The views of a scene show one set of named points, each view turned or mirrored, and shifted as a whole, with a little noise and some points left out.
(in the rows, 128 means zero)

Scene 1
View 1
z533: [167  68 150 121 139  98 121 150 129 151 134 150 139  92 148 141]
z418: [121  85 119 147 131 106 108 141 125 166  94 151  83 151 151 143]
z737: [170  54 136 115 102  70 137 206 116 204 142 130 150 126 186 176]
z108: [157  74 162 125 153  87 129 160 149 137 121 160 152  77 129 150]
z209: [185  65 152 118 141 106 117 134 122 157 146 147 140  84 153 138]
z980: [172  58 135 118 111  90 129 176 110 188 143 131 136 117 180 158]
z753: [109  84 131 147 132  85 114 171 131 163  89 155 106 138 145 160]
z342: [132  89 189 132 177  83 121 160 181 102  94 179 167  53  91 152]
z601: [183  69 173 114 164 111 121 123 147 127 140 162 159  48 129 123]
z967: [173  60 137 123 121  93 130 169 120 189 138 137 136 118 176 154]
z899: [114  90 161 144 155  86 115 168 161 133  87 166 131 100 119 159]
z508: [173  67 138 124 121  90 129 162 119 180 140 138 133 106 173 152]
View 2
z899: [123 140 122 109 149 101 105 125 129 114 116 136 169 157  92  97]
z737: [164 174  72 141 121 185  50 141  88 142 117 138 153 135 132  60]
z209: [139 127 104 144 140 176 144 122  89 154 150 158 162 122 111  89]
z980: [149 144  47 129 124 188  73 137  76 165 128 144 166 150 149  99]
z967: [153 147  74 139 131 181  95 133  86 154 131 151 156 135 128  90]
z418: [122 117  59 106 146 122  95 136 102 148 130 141 182 167 134 138]
z108: [135 141 131 133 142 140 125 117 110 125 134 149 158 132  85  82]
z753: [122 137  77 105 145 117  82 136 112 132 119 131 176 169 123 117]
z601: [115 115 154 132 154 135 185 109 111 125 144 160 160 124  74  98]
z508: [150 149  82 143 126 181  98 132  91 151 131 150 159 130 128  87]
z342: [118 141 181 122 155  97 152 116 140  91 131 146 160 130  58  70]
View 3
z967: [164 175  73 141 117 150 126 109 109 148 122 101 108 133 139  97]
z899: [140 199 145 123 148 151 142 100 146 172 138  84 165 158 149 153]
z980: [170 180  95 138  95 110 117 123  91 139 117 109 110 152 154  81]
z508: [170 179  94 134 103 130 122 118 102 144 118 103 112 143 151  86]
z737: [180 174 105 131  71  77 108 139  77 130 116 117  95 168 171  55]
z418: [138 155 114 174  93 140 112 119 135 143 144  86 130 167 140 163]
z533: [160 187  90 130 133 153 131 103 119 154 122 102 120 130 146 100]
z601: [163 200  70 108 177 187 158  84 129 171 118  99 126  96 131  95]
z108: [154 204 111 104 152 157 147  95 127 168 128  96 141 133 151 110]
z753: [135 172 141 150  95 126 119 120 138 153 138  90 143 174 151 153]
z209: [163 185  77 132 131 159 131 102 114 158 118 103 113 120 136  92]
View 4
z753: [138 162 128 134 114 147 147 112 123 143 162  99 132 147 152 123]
z108: [156 150  91  88 134 140  87 138  88 118 123 130 128 170 152 113]
z967: [146 168 106  81 154 103 148 149 132 105 154 101 108 165 139  92]
z737: [152 192 105  58 140  93 170 129 109 106 161  86  98 189 131  85]
z899: [153 148 114 122 106 160 106 111  86 144 136 119 146 156 157 131]
z508: [147 167 107  85 157 107 139 148 125 103 143 102 111 171 146  90]
z533: [145 151  96  97 157 125 106 151 107 108 132 123 121 163 152 100]
z342: [164 136  89  97 107 176  58 122  47 135 105 149 155 172 168 141]
z980: [147 178 111  75 150  95 153 146 122 101 158 100 102 179 134  88]
z601: [155 135  76  94 164 143  58 168  83  95 107 154 133 166 158 107]
View 5
z737: [164 106 122  80  96 142 210 135  94 217 172 157 135 137 113 153]
z980: [167 104 148  90 106 146 188 137  94 192 170 138 134 135 108 126]
z967: [160 108 150  96 102 156 186 142  94 184 164 137 135 137 112 126]
z508: [160 108 155  94 107 157 182 144  89 184 165 133 132 133 112 130]
z418: [136  72 145 136  93 145 154 113  95 120 147 127 180 142 135 122]
z342: [ 89 118 139 112 138 166 164 167  68 141 117 160  56  95 143 133]
z209: [150 114 173  93 122 178 163 162  81 165 153 121 109 128 112  99]
z899: [ 91  91 134 133 118 149 155 134  78 117 124 156 100 110 152 137]
z533: [154 116 147  91 116 160 183 153  87 182 162 141 111 126 116 134]
z108: [115 109 152 110 128 168 164 157  79 150 131 145  90 113 130 125]

Which points are out of place in each view (at most two, in the order of its rows)? Write - if all are in place.
view 1 | -
view 2 | z980, z601
view 3 | z967, z737
view 4 | -
view 5 | z342, z533
